Points, in no order, along strands that fork, close into loops and pass close to each other.
Two points are linked if the straight distance between their rows is under 84.5. Some points are linked to none.
<1180>: [ 17  21  25 -32 -29 -32   1 -12  -3  12 -13  -4   5 -14 -26 -22  20  15
   9   7  -5  -6   4 -14  -2  26  15 -24 -16   3  -8  -5  -3 -15  15 -31
  -3  14 -25  -5 -17  -5   0]
<4>: [-36 -20 -30 -25   6  24  14 -15 -10 -10 -16 -33  17  -2  -5  35 -27 -34
 -15  -9   8  15   6 -20  15   3 -16 -16 -12  19  11   6  -8 -17 -14  34
  -6   6  -5 -14  23 -13  32]
<823>: [-13  23   1   0 -35  20   2  20  -8  -4 -11 -14  -1  15  -8  -8  -3  14
   8  17 -29  -1  -5 -12 -23  -6  25 -24 -12  15  36  -9  -1 -23  -2  -1
  14  -5 -10  -2 -13 -16  -7]
<842>: [  7   2  33 -15  13  -5  24  -4 -10  -4  37  -2  -5 -40  17 -18  10 -19
 -16  -8 -24   7  55   9  29 -32 -18   0  -2   4  20  -4 -17 -40 -13 -11
 -13  10  -5 -40  22 -18  -7]
<1007>: [-19  12 -29  52   8  42 -15  25  -3 -13 -11  16  -9  43 -21  14 -36   7
   7  11 -22  10 -17 -16 -41 -18  14   5   6 -10  14  -5  20  19  -7  -3
  43 -10  27  26  -8   6   3]
<366>: [  2 -13 -41 -12  23 -26 -33 -34   9 -20  -7 -12  -9  17 -23  -4  -7  -7
  44   0   5  23  10 -22  24  27  21  -3 -26   1 -27  11  35  19  35   1
  18  26  11  -2  21   8  22]
<821>: [-37 -24 -50 -22  10  23   6 -13 -11  -9 -31 -39  10   7 -26  33 -28 -25
   1   7   9  14   6  -9  -1   8   4 -26 -16   9  13  -4   1 -21 -12  19
   6   2   0  -7  30  -7  35]
<522>: [-38 -36 -18  10  44  24 -10 -23  10 -12  12   0  38  13 -19  29  -9 -22
 -18   0  20  18  13  18   2 -36  -1   5  -9   4 -20  -2 -15 -14  -2  -1
   9   4  27  23  40   5  45]
<792>: [-13  20  10   9 -20  15   1  22  -7  -8   8  -1   9  18  21 -16   2  13
  16   8 -23  -3   8  -1 -12 -14   7 -16   4  18  19 -11 -11 -12 -12  16
   2  -6   3  -8 -14 -18 -13]
<600>: [ 31   0   2  -9  19 -18 -39 -34  -1   9  -9   9   1 -39 -44   1  18  -3
 -10   2   7   4   0  -1  -1   8   7   6  -4  -9 -10   3   3  12  22 -41
  17   7  -8  13   4  15  12]
<511>: [ 36  18   2 -32 -20 -25  -1 -20 -16  10 -20  -8 -13 -13  16   3   6   2
 -17  -1  17 -19 -17  -1  29  40 -18 -14   9 -12 -13  -1   1   7  -8   2
 -28  -3 -30 -10 -15  -1 -18]
<938>: [ 18  -8  42  27   6 -24  12  29  27  10  28  38 -17 -10  14 -37   3  27
  33 -10  21 -10  -7  20  -6   1  -8  38  45   1 -32  10  11  30  20   1
  -8  14  12   0  -1  28 -24]
<1167>: [ -5  -2   5  11 -12  -9  30  28  -1   0   9  12 -12  25  78  -1  -9  17
   0 -24  14 -24 -37  13  16  18 -18  26  20 -18 -22  11  11  28   0  43
 -43 -36   5  -4 -21  20 -21]
<872>: [ -7 -10 -20  -4   8  14 -13  -9 -22 -13  -2 -26  -2 -35 -26  19 -24 -17
  -8   6 -24  22  19 -38 -10 -19   9   0   5  18  48  25  30 -26  -3   3
  35   6  14  -4  13  -7   6]
<597>: [  1  15  34 -29 -26 -17  23   7  -3   0  11  -4  15   2  27 -22  20  14
  11 -13  -7  -5  20  -1  17  21   0 -17 -14   8  -7  -4 -14 -22  -4  -5
 -28   3 -20 -15 -22 -18 -13]
<1109>: [ 22  21   7  -1 -18   1 -16  13 -14   1   0  -8 -18 -24 -34  -2   0   2
 -23  34 -33  -3  -5  -2 -31 -26  26 -12   1  -6  52  -2  10 -26  -5 -27
  25  -8 -10  16  -8   3 -17]
<232>: [-16 -11 -45  32  20  27 -21   2  -9 -22 -15  -6 -17  33 -34  24 -34   5
  17  11 -25  39   7 -39 -31  -1  30  -1 -12 -13  21  20  54   2  12 -18
  40  -5  25  21  18  18  18]
<1066>: [ -7 -19  -9 -20   8   1 -12 -23 -15   1  -3 -28   0 -41 -40   6  -9 -14
   1   7 -24  27  24 -45  -7 -10  21   2 -21   6  32  33  30 -27  22 -14
  41   9   4  -1  21  -2  17]
<1048>: [ 15  15  33 -36 -29 -36  12  -8  -1   6   0  -5  16 -10   3 -22  25  16
  10 -14  -4  -7  14 -15  11  23   7 -26 -15   5 -13  -6 -15 -28   3 -24
 -19  16 -23 -14 -17 -10  -2]
<456>: [-22 -37 -32 -17  10  -9  12 -11  10  -6  -3 -21  49  38   0  24  10  -1
 -15  24  46   0  14  31  30 -10   7 -15 -11   3 -37  -4 -31 -10   8   2
 -23  22   8  14  27   2  48]
<1165>: [ 19   1  35  -4   0 -18 -16 -16  -7  -5  25   6   2 -40 -19 -31  18  11
  16  -4 -14   7  32 -21  -8  -8   8   3   2   5   0   9   8 -14  19 -28
  15   9   2   3   1   2  -4]
<62>: [ 17  15   8  -8 -11  -5 -11   3 -12  21 -16  -2  -5 -31 -42   3  15  -6
 -31  25 -30   3 -16  -5 -26 -17  24 -15 -20  -6  30   4  -9 -28  12 -34
  26 -10 -12  22  -3   5   3]
<945>: [ 28  25  -5  -4 -21 -43   6  17  -2 -14  13   5 -42  -9 -29 -33  -5   6
  61  14   3   3   7 -25   8  24  25  16  34 -28  11   6  37  28  19   5
 -10  23  -9 -15  -2   1 -46]
<300>: [-17   2  14  20 -12  29   2  19 -15   5  18 -13  15  -7  25   6 -12  -7
 -25   5 -38 -15  24  23   8 -49  -8   1  -3   9  52 -22 -24 -35 -27   4
   2  -6  13 -14   4 -39 -13]
<54>: [ 21  31 -10  -2 -16 -17 -10   3  -3 -13  -8   2 -29   8 -34 -11  -4  -5
  27  17  -1   3 -11 -27 -10  23  24  -5   9  -1   8   2  29  30  17  -7
  11   4  -9   6 -11   1 -19]
<348>: [-28 -39 -20 -11  33  -1   8 -21  17  -9   9 -15  41  13 -10  26  -1 -12
 -18   5  40   9  20  21  26 -22  -5  -8 -17   9 -32   5 -22 -11   7  -4
 -12  20   8   2  37   4  53]
<229>: [ 40  18  30 -14 -15 -43  17   2   2  11  17  22 -24 -25  12 -36   7  33
  25   5   5  -8  12  19   9  27  -9  -8  20 -33 -11 -26 -13 -11 -13 -25
 -45   9 -23 -19 -15   7 -36]
<926>: [ 38 -15  43   9   3 -24   7  11  13  12  35  35 -14 -36  14 -32  11  29
  21  -7  21 -15  17  22   3  12 -17  25  44  -9 -23  -5   6   7   6 -19
 -22   8   0  -2  -5  20 -31]
<667>: [-12  21 -24   2 -14   7  -1   2   5 -11 -15  -4  -7  41  14   3  -5   5
  14  -9   6   4 -23 -11  -4  23   8 -15   0   6  -9  -3   2  23  -3  30
  -2 -13  -3  -4 -20  -3   1]
<804>: [ -9  -1  13  27 -12  35   0  24 -13  -3  28  -2  11   6  47   2 -14  -4
 -13  -4 -28 -15  19  35  10 -36 -19   6   4   0  35 -28 -11 -21 -32  24
  -8 -11  22 -17   2 -33 -27]
<904>: [-10  -7 -13 -29 -11   5   6 -14   4  15 -32 -22  12  13 -29  13  21 -10
 -14  16  20  -3 -20  12  -3  11   9 -21 -37   4  -7 -12 -31 -14   5 -14
  -6   3 -24   7   6  -7  33]
<1038>: [  4  12   6 -14 -10  -2   7  -1 -23  -1  -4 -21  -6 -38 -13  -4   2 -14
 -21  20 -32   7  23  -8   0 -24   6 -15  -1   7  44   4   0 -43  -4  -5
  15   7  -7 -22   3 -15  -5]
<290>: [-33  -8  39  13   0  19   7  12  15  16  15   1  46   2   8   8  12  -4
 -35 -20  -8  -5   7   2 -10 -37 -14   5 -29  19   9  -8 -37 -15  -7 -13
  11  -2   6  11   0 -11  20]
<1076>: [ 36   8  17 -26 -12 -45   5 -10  17  26   1  15  11 -17  17 -12  17  39
  -2 -27  30 -23   6   3  30  47 -10   2   1 -11 -45   5  -5   4   2 -40
 -31   7 -27 -14 -27   8  -7]
<385>: [-21  -2  -3  49   6  -1  27  44  26  -2  -4  28 -15  42  32 -10 -15  17
  14 -21   2 -13 -46   3 -13 -13 -29  38  35 -15 -30   2  -4  58  -4  52
   5 -19  25  -5  -4  17  -4]
<26>: [ 10 -13  46  17 -14 -19  33  41  22  17  35  30  -7  13  53 -34  10  29
  20  -8  11 -19  -2  47   3  14 -22  25  30 -18 -19  -6  -3  -2 -16   6
 -40 -13  -2  -7 -13   8 -34]
<436>: [-30  -7  18 -22 -10  23  25   3   3  -2   0 -22  33   5  18  18   2 -11
 -21 -23  -1   0  13 -11  16  -4 -15  -9 -27  25   4  11 -29 -13  -8  17
 -15  -1 -11 -10  -1 -16  21]
<1126>: [  2   9 -16   7   6  -4 -19 -18  21  -1 -12  10  -1  34 -15  -5  21  13
  10  10  21   2 -16  17  -3  20  19  -1 -15  -4 -33 -10  -6  29  17 -24
   1   3   0  17  -7   3  25]
<726>: [-10  -5 -10 -31  10  -6  24  -9 -17  28 -34 -25  -1 -47 -37  13  -2 -47
 -33  11   0   9  -5 -15   1 -23   1 -19 -33   6  32  23 -16 -23   8 -17
  12  10 -15 -19  13  -4  30]
<611>: [-47 -10 -12  11   4  52   9   7  -3  -1  -7 -14  32  31  19  39 -25  -7
  -3 -24  -8  -2   5 -11  -3 -15 -18 -12 -14  17  15 -10 -23  -6 -17  38
   5  -7  22  -9   1 -17  22]
<369>: [ 16  12  22  30 -20  11   3  31   2   0  29  22 -32   5  15 -26  -9   5
  19  25  -7 -15  -6  36 -17 -17  -3  22  33 -14  22 -23   0  10 -23  12
 -10  -3   3   5  -5  -8 -37]
<595>: [-24   3 -16  54  22  16   9  35  22  -8 -16  35 -14  56  17  -4 -20  10
  16 -13   2  -7 -39   5 -27 -20 -25  25  26 -17 -19 -12  -8  53 -17  39
  22 -16  25  11 -12   8   2]
<108>: [ 52 -17  27  -7   5 -22   6  -7  -5   9  21  26 -21 -52  26 -16   0  11
   0 -18  23 -18   4  10  22  18 -31  24  48 -10 -23  -1   7   9  -1  -1
 -30   5  -9  -5   0  21 -28]
<112>: [ -7  -3  38  -9   9   3  30   1  -7  -5  29  -7  21 -33  21   5  -3 -21
 -32 -14 -18   4  37  -8  25 -33 -26   3  -9  22  19  14 -26 -29  -4   4
  -7  14  -3 -29  17 -13   5]
<943>: [-28 -23 -21  11  39  26  -4 -23  -5   3  -5  -7  19 -17 -30  40 -16 -34
 -34  -2   4  14   6  10 -10 -36 -10   7 -11   6  15   5 -20 -18 -11  -2
  13  -3  15  13  35   4  37]
<713>: [ 15   5  38 -18  -8 -25   2 -16 -11   2  26   1  -2 -40 -13 -40  20  13
  22   0 -22  10  46  -7   1  -9   8  -8  -3   0   8  -1   2 -36  10 -29
   2  16  -7 -16   2  -6 -11]
<936>: [-12   1  30  20  12  11 -12   5   9  -3  20  12  22  -2   1 -17  14   9
   5 -21  -2   4   6  -4 -14 -17  -1  14  -5  26 -12   4  -6   1   7 -11
  18  -4  18  11  -6  -3   5]
<161>: [ 11   9  12 -12 -27 -20  34  11 -21  -5  12   6 -21  10  67  -5  -9  15
   5  -8  12 -24 -29   8  22  34 -13  16  22 -29 -13   6  10   8  -2  30
 -64 -35 -11  -5 -20  17 -33]
<382>: [ 15   8 -14  24   8  17 -12  11   2 -13   7  17 -26   0  -3   5 -19  -8
   8   6   9  -5 -18 -11 -15  -1  -6  19  41   6   5   1  14  40  -4  21
  12  -2  12  17  -7  12 -18]
<724>: [-32 -29 -54 -13  10  24   1  -2 -16  -3 -42 -35   4   7 -48  26 -26 -15
  -2  25   3  20  -4  -1 -21   2  23 -29 -24  -6  22  -5  10 -32  -1  -6
  20  -4   2  14  31   1  34]
<311>: [  1  -3 -36 -12  13 -16 -17 -20  19  -4 -10  -6  11  41  -2   0  20  12
  22   3  29   7  -5  20  29  24  24 -10 -14   0 -49  -7   1  20  26  -4
  -9  13   0   3   3   4  29]
<954>: [  8   6   1  49  -1  18  -8  25   6  -3   6  31 -28   9  -2  -4 -24  -5
  10  15   6 -14 -28  -3 -31 -20  -7  36  38  -3   8  -6  15  40 -14  15
  19  -3  19  29 -10   8 -25]
<432>: [  4  11 -11  14   1   6 -23 -10  10  -6 -10   8  -5  20 -37  -4  11  -2
   9  20   2  10 -20  -2 -17  16  26  -3 -15  -8 -21  -6  11  20  19 -32
  13  -6   1  29   1   7  15]
<1103>: [-28   6 -14 -10 -18  21   1   5  -9  -1 -21 -25   8  11 -26   7  -6  -2
  12   9 -17  12  -7 -23 -20   6  25 -23 -25  17  20  -3   6 -17   3  -4
  29  -4  -1   4  -1 -13  22]
<975>: [-39  -9 -35   1  11  17   5  -1  17 -10 -18  -4  25  64  19  16  12  10
  12  -7  22   8  -7   8   4  11   5 -22 -22   0 -31 -10 -16  11   0  30
  -7  -4  10  -2  -3  -4  32]
<651>: [-32 -12 -15  -8  16  15  12  -9 -12  17 -16 -19  11 -40 -31  31 -15 -35
 -35   6  -3  11   0 -10  -8 -32  -7  -3 -27  12  30  17 -23 -25  -2  -5
  19   3  -1   0  25  -5  33]
<580>: [  8  -1  40  30 -19  -4  21  38  16   6  36  31 -24   9  35 -34   1  12
  24   9   5 -17 -13  49  -9   2 -11  26  34 -18   0 -19  -6   9 -24  13
 -29  -6   4  -3  -8   5 -38]
<942>: [-12  -9  36   4  -1   2  22  29  10  -5  29   9  25   7  60 -11  14  13
  -5 -38   4 -13  23  13  14   1 -23  11  -2  16 -16   3  -6  -4 -11  16
 -21 -11   3 -11 -19  -7 -24]
<1015>: [ 15  14  11  22 -11  16  -8  15 -10  -7  29   5 -32 -10   0 -21  -8   7
   9  24 -24  -7  15  36 -16 -26   7  13  15 -17  42 -20   3 -20 -24  -5
  -2  -6   0 -11   3 -21 -38]
<914>: [  1  -1  11  28  10   8  -8  14  24   1   6  25   2  22  23 -10   7   9
  -3 -13  17 -12 -23  18 -18   3 -15  17  15  13 -27  -8  -6  33  -6   4
   3  -7   7  18 -20  10  -7]
<1025>: [ 30   2  -8 -30  -6 -26 -23 -29 -11  -2 -18 -13 -17 -33 -45  -4  -3 -10
  10  18 -14  10  10 -36  -2  16  19  -5  -1  -3  21  15  36   0  20 -21
  25  18 -13  -1   2   4  -8]
<814>: [-31 -11 -29  12  16   4   7   7  33 -10 -10   7  22  71  38  10  23  22
   4 -23  30  -2 -13  20   7   7  -3  -5 -16  -7 -46  -1  -8  27  -2  29
 -16 -15   9  -5 -10   5  22]
<781>: [  6   4  -2 -30  -6  -8  15   0 -19  26 -30 -27  -9 -47 -25   8   1 -33
 -29  19 -18   7   3 -15 -10 -21   5 -23 -14   9  41  16  -4 -39  -2  -8
  16  12 -14 -20  -1  -2   1]
<701>: [ -1  -2   3  -2  11  20  -1  -7  -8  -3   0  -8   6 -18   1  16  -2 -20
 -24  -7  -9   0   4  -4   1 -14 -18  -5  10  25  12  -3  -9  -9 -14  17
   6   1   6  -2   2  -3  -2]
<714>: [ 30   4  14 -21   3 -32 -12 -21  15  29  -4  11  14 -22  -5  -1  30  18
 -13 -24  27  -9  10   7  25  29 -10   1 -13  -4 -42   2 -11   5   8 -42
 -15  14 -22  -7 -16   7   9]
<629>: [ 37   3 -19 -48  -4 -34 -18 -38 -14  10 -39 -23 -20 -41 -35   8  -8 -21
 -10  15   0   2   0 -22  14  30   6 -21  -1  -5  19   4  31  -2  10  -5
  11  23 -25 -26   2   2 -11]
<839>: [ 41   7  30 -23 -17 -48  14  -5   0  16  12  19  -5 -27  22 -21  13  36
  10 -14  18 -18  14   4  24  35 -11  -5  16 -16 -35  -8  -3  -8  -3 -32
 -40   9 -21 -17 -22   4 -25]
<1065>: [ 39  21  26  -9 -14 -23   1   5  -7   9  14  14 -37 -27 -10 -33  11  12
   9  27  -7 -15  13  33 -10   5  -9  -7  20 -35  17 -25 -14 -20 -24 -23
 -27   4 -24 -16   0  -1 -40]
<665>: [ -6  -2 -57 -17   9 -41 -17 -27  15  -2  -7 -13   1  38  16  -4   5  15
  39  -4  23  11  -7   6  52  31  24  -7 -19  -9 -51   2  15  28  33  17
  -9  18   1 -15  13   3  27]
<546>: [-21  -1  32  17  -1  15  -6  10   3  22   3   3  31 -11 -12   9  18  -5
 -36  -3 -16  -6 -12  11 -25 -37   0   4 -27  12  14  -7 -38 -18  -5 -24
  24 -12   5  30  -5 -12  20]
<275>: [ 35  -5  18 -10  -7 -32  20   0  -5  17  19  23 -29 -27  44  -9  -8  22
  20 -10  24 -18 -15   5  32  34 -14  27  49 -18 -27   9  20  24  17   9
 -45  -1  -9 -10  -5  22 -30]
<815>: [-51 -24 -27   2  15  41  11  -6   1  -6  -6 -16  33  24   1  44 -29 -22
 -16 -20   8   6   6  -3   2 -15 -22 -11 -18  15  10  -2 -26 -12 -26  32
  -7   0  14  -7  26 -15  34]
<879>: [  6 -19 -18  24  41  26 -30 -23   0  -9  -1  10  -1  -3 -18  22  -7 -22
 -22   0  11   5  -8   9 -17 -15 -15  19  15  10  -6  -7   5  13 -13   5
  17  -4  18  24  10  11   6]
<526>: [-21   7 -12  37   4  35 -13  16  -7 -13  -2  10   1  21  -2   6 -24   9
   9  -1 -24   8  -2 -22 -32 -22   7  -1   7  16  20   2  12   4  -1   9
  38  -9  25  13  -9  -5  -4]
<1146>: [ 20  -9 -13  16  26  16 -29 -18   0 -12   7  11 -13 -17  -9   9 -11 -13
  -5  -2  11   4 -10  -9 -12  -1 -13  19  26  10  -1   5  14  26  -4  11
  12  -2   8  19   2  10  -9]
<201>: [-21 -14 -32  18  11  27 -16   0 -15 -21  -3 -21  -3  -2 -25  25 -31   5
   8   3 -28  36  15 -43 -24 -12  23   3  -1  10  40  21  40 -18   6  -4
  48   0  24   9  15   1   6]
<488>: [ 28 -11  26  -3   8   7  11   4 -14  -8  38  13 -31 -30  31 -24   0  -4
   9  -1 -10  -7  21  37  11  -4 -26  21  28 -15  13 -18   5 -17 -23  11
 -23  -7  -3 -17  15  -6 -38]
<1193>: [ 15   6  24 -19   1 -13  12  -8 -18  -4  19  -8  -7 -40  -2 -26  11 -12
  -1   3 -24  10  48  -3  15 -24  -2  -9   1   3  25  -1  -3 -42  -2  -9
   0  11  -9 -27  13 -18 -11]
<786>: [ -3 -27 -39  -3  24   1 -36 -32  -4 -21 -10 -16  -1   6 -41  14 -16 -15
  29  13  -3  34  13 -25  -3  12  26  -1 -18  -2  -9  16  38   4  23  -6
  25  13  19  16  33  13  24]
<1124>: [ 13  33   6 -24 -29 -12  -8  -3  -2   2 -18  -7  -4   4 -22  -7  10   3
  10  14  -3  -7 -15 -12  -5  29  19 -18  -5   6  -1  -4   3   7   8 -10
  -3   6 -25  -1 -16  -7  -6]
<1085>: [ 11  -8  -1 -13  -2 -10 -25 -23 -11  -6   2 -18  -4 -33 -39  -9  -5  -5
  20  12 -28  28  22 -49  -9   4  30  -1 -15   6  20  27  41 -10  29 -24
  37  12   5   8  13   0   5]
<1121>: [ 14  -2  -2  19  12   7 -34 -16  -2   3  -1  12  -5 -10 -44   6  12  -4
  -8  17 -17  22 -17 -10 -32  -4  24  11 -12 -14  -1  10  17   9  21 -42
  28 -15   7  50   9  19   9]
<379>: [ 17  15  -7 -43 -21 -17   3 -26  -2  16 -32 -18   7   8  17  17  22   0
 -24  -3  27 -15 -21   5  31  44 -13 -18 -20  -9 -20   0 -11  -4   1  -5
 -32  -5 -32  -8 -12  -6   8]
<705>: [-30   5  12  32 -21  37   1  35  -3  -2  14   8  18  31  50  -7  -7  14
   9  -7 -28 -14   6   9  -9 -26 -11  -4   4  13  22 -19 -15   0 -22  31
   2 -10  25 -12 -13 -26 -20]
<217>: [ 17  38  -6   5 -20 -38  14  26   2 -13   3   6 -35  11 -21 -28  -5   2
  49  10   2   0  -9 -23  -3  21  28   7  27 -18  -1  10  20  40  19   2
   0  11  -8  -1  -9   2 -32]
<1114>: [ 28   6   9 -13  13 -14 -27 -26   9   4  -3   9   3 -22 -17  -6  22   7
  -5 -11  18  -5   0   2   8  17  -4   4   2   1 -23   1  -1  19  14 -31
   2  10  -9   8  -7   9   2]
<822>: [-10 -15  44  20  -8  -7  26  45  29   4  32  21  20  24  63 -31  17  28
   7 -29   3 -16  15  33   5   1 -19  17   6   4 -19  -2  -5   2 -11  12
 -23 -13   3 -14 -18   2 -36]
<196>: [-10  10   2  12 -15  20   4  16 -19   4   6 -20  -2 -25   3   8  -7  -6
 -29  22 -38  -5  22  17  -1 -48   8 -10  -4   2  61  -9 -13 -46 -17  -3
  12  -2   4 -22   8 -32 -12]
<1012>: [-41 -29 -39 -21   0  10   9  -7   5  -7 -16 -24  33  56  15  24   9   1
   2  13  39   5   7  20  19   5   8 -31 -20  -6 -30 -13 -24  -7   0  30
 -24  10   7   4  17  -3  39]
<313>: [ -2   7 -20 -35 -19  -2   0 -21   3  13 -34 -23  11  22  -4  19  23  -5
 -19  12  27  -8 -22  23  20  31   1 -24 -28  -4 -16 -11 -23  -3   0   1
 -24  -2 -28  -1  -5  -6  23]
<256>: [  2  13  24   3  -5   8 -12  -3   2  16  -8   6  16 -19 -28  -6  21  -5
 -27   7 -18  -2 -10   4 -25 -15  13  -6 -22   5  10  -2 -20 -14   7 -34
  24  -9  -5  31  -6   2  11]
<685>: [ 47  23  -1 -35 -18 -25   0 -13 -25  14 -37 -13 -24 -31  -2  12   3 -26
 -32  14   2 -18 -19  -2  15  23 -18 -22  12 -11  11  -3  -3 -11 -14   1
 -20   7 -30 -23 -14   4 -26]
<431>: [ -4  17 -22  19  -3  11   2  16   3 -17   0   6 -19  23  14  -5 -19   0
  21  -5  -1   0 -17 -17  -6   4  -1   3  34   8   1   2  14  29  -7  39
   2 -10   9   0 -12   4 -23]
<510>: [-18  22 -21  54   4  29   2  36  11  -8 -15  27 -15  57  -9   4 -19   5
  16   4 -15  -5 -27 -11 -38 -18   3  10   9 -17   3  -9  -2  43 -15  13
  31 -14  22  21 -18   1   3]
<634>: [-25 -11  -3  33   1  -7  33  36  21   2  -4  19  -1  44  66  -8  -2  25
   2 -33  15 -19 -38   8   3   2 -25  27  21 -16 -37  11   0  48  -3  55
 -23 -33  13 -10 -13  22  -9]
<65>: [-16   0 -41  -3  -7  20 -10  -2  -6  -7 -37 -21  -7  23 -45  17 -17  -5
  10  31  -4  14 -17 -13 -18  18  30 -27 -23   2  15  -6  25  -5  13  -9
  24  -1  -6  12   9  -1  21]
<980>: [ -6  -1  -9  17  12   4   1   5  28   1   2  16   3  39  37  -1  14  19
  -2 -25  31 -13 -23  20   6  15 -13  13   4   2 -39  -3  -3  39   0  16
 -15 -15   3   8 -19   5   2]
<319>: [-14 -12  21 -24  14   9  40  -4   2  -3  12 -15  24 -21  13  24 -11 -31
 -42 -26   4   2  22 -13  30 -12 -34   1 -25  22   3  20 -31  -9  -8  17
 -18   9 -11 -24  13  -7  25]
<266>: [-23  -1   4 -15  -8  18  14  -2   5   1  -6 -14  24  24  27  18  16 -10
 -18 -21  12  -7  -3   3  12  10 -16 -15 -24  15 -11  -2 -20  -2  -9  20
 -22  -5  -7  -2 -12  -8  16]
<919>: [  2   0  29  11  10   0 -23 -11  -1  -4  22   9  14 -25 -14 -18  13   7
  11 -12 -12  15  16 -19 -13 -13  10  11  -5  16 -10  14   5  -2  24 -28
  25   2  13  13   2   6   5]
<514>: [-11  -1  44 -12 -17  -3  26  17  -1  -6  26  -3  24   2  45 -10  26   4
 -16 -19  -9  -8  29  13  18  -6 -14  -7 -14  11   5  -7 -26 -24 -18   9
 -30   0  -7 -16 -11 -19 -15]
<775>: [-23   5 -19  -6  -8  19   0  -4   7  -4 -20  -5  13  40  18  15   9   0
   4  -9   6   1 -17  -1  -4  17   2 -17 -15  12 -14 -11 -17  11 -10  22
  -8  -6  -4   0 -12  -8  15]
<144>: [  5  -3  27  42  -3   1   3  35  18   5  13  39 -16  18  12 -23  -5   4
  15   4  10 -20 -28  15 -21 -18 -15  36  38  -2 -11  -7  -2  41  -5   9
  12  -4  17  27 -14  12 -23]
<1017>: [ 15   3   9 -36 -20 -27  33  -6 -25  -1   7   0   2   1  74   1   0  18
  -9 -31  15 -21 -10  -5  47  44 -17   8  -2 -24 -24  15  12  -8   3  15
 -62 -35 -17 -11 -25  10 -22]
<796>: [ 16  24   4  23 -20  14 -13  20  -9  -6  21   2 -30 -11 -17 -12  -2  15
  -6  40 -28  -9   6  16 -23 -36  26   4  13 -14  57 -14   9 -21 -17 -16
  19  -7   1   5  -6 -11 -29]
<723>: [ 37  13 -22 -41  -3 -22 -10 -26 -17  18 -48 -17 -21 -35 -29  20   3 -33
 -33  17   3  -7 -15  -9  11  19  -3 -24   3  -6  21   9  13  -9  -3  -6
   5  13 -24 -24  -6   8 -10]
<852>: [ -4 -22 -35  14  42  21 -17 -28  -8  -5 -13  -6   2 -10 -25  42 -17 -33
 -35   5  11   8  -7  16 -11 -25  -8   1   3   2   9  -5 -10  -6 -25   5
  13  -4  19  21  17  15  22]
<880>: [-27  -1  16  38  13  28 -15  12   7  -1  13  17  26  12   6  -2  -2   6
  -4 -11 -18   5  -5  -8 -28 -31  -1  12  -1  19   1  -5  -6   7  -4  -4
  33 -13  30  20  -3  -9   8]
<691>: [  8   0 -42 -26  15 -35 -25 -37  12  -7  -5 -10 -14   8  -5  -8  -7   0
  42 -14  10  13   2 -22  39  38  16  -1 -17   0 -34  11  35  28  37  13
   8  24  -3 -15  11  -4  14]
<95>: [-17 -16 -32  23  22  15 -28 -18  -1 -21 -10   3  -8  19 -30   6 -12  -5
  26   5 -13  35   5 -24 -20  -1  25   1 -14   3 -11  12  29  10  21 -10
  29  -4  25  23  19  14  23]
<941>: [ 17   1  23  17  -1 -25  29  26  12   8  24  30 -27  -7  31 -22  -5  21
  33 -11  14 -12 -12  18  12  13  -9  37  50  -9 -27  13  14  34  16  25
 -33   1   5  -8   1  30 -31]
<1021>: [ 32  -2   8   9  11 -11 -39 -20  -7   0   1  18  -8 -36 -52  -1  11  -1
 -12  15 -16  15  -3 -21 -24  -4  18  13  -2 -19   8  19  15  11  26 -44
  29  -3  -2  36   6  19  -6]
<71>: [  7  -9  -4 -23  23  -5   0 -26   4   6  -9 -13  12  -7  -5  25  16 -24
 -39 -10  28  -5   2  19  28   7 -22  -1 -15   4 -21   5 -21   1  -3  -9
 -16   8 -15  -2   7   4  29]

A fork is a point with three links, a tip a point with one. Leave the first point through the second and follow the links. Name the first fork or tip that comes.
<1109>, <796>: <945>
<815>, <4>: <1038>
<311>, <1126>: <1065>
<880>, <526>: <1017>
<1180>, <1048>: <290>
<786>, <95>: <904>
<634>, <385>: <1193>
<196>, <300>: <611>
<1193>, <842>: <775>
<382>, <954>: <975>

A tip is a point with one link. Name the tips that can be reached along the links from each point below, in the order of the rows.
<432>: <904>, <1065>
<526>: <611>, <1017>
<217>: <945>, <290>

A piece is two or more points that can be reached from each other along the links. Count, over all rows, the pieces, the separate loops (a circle has one, a figure eight two, a Y none), the forks (points with three links) and the tips (points with one).
pieces: 4
loops: 4
forks: 6
tips: 6
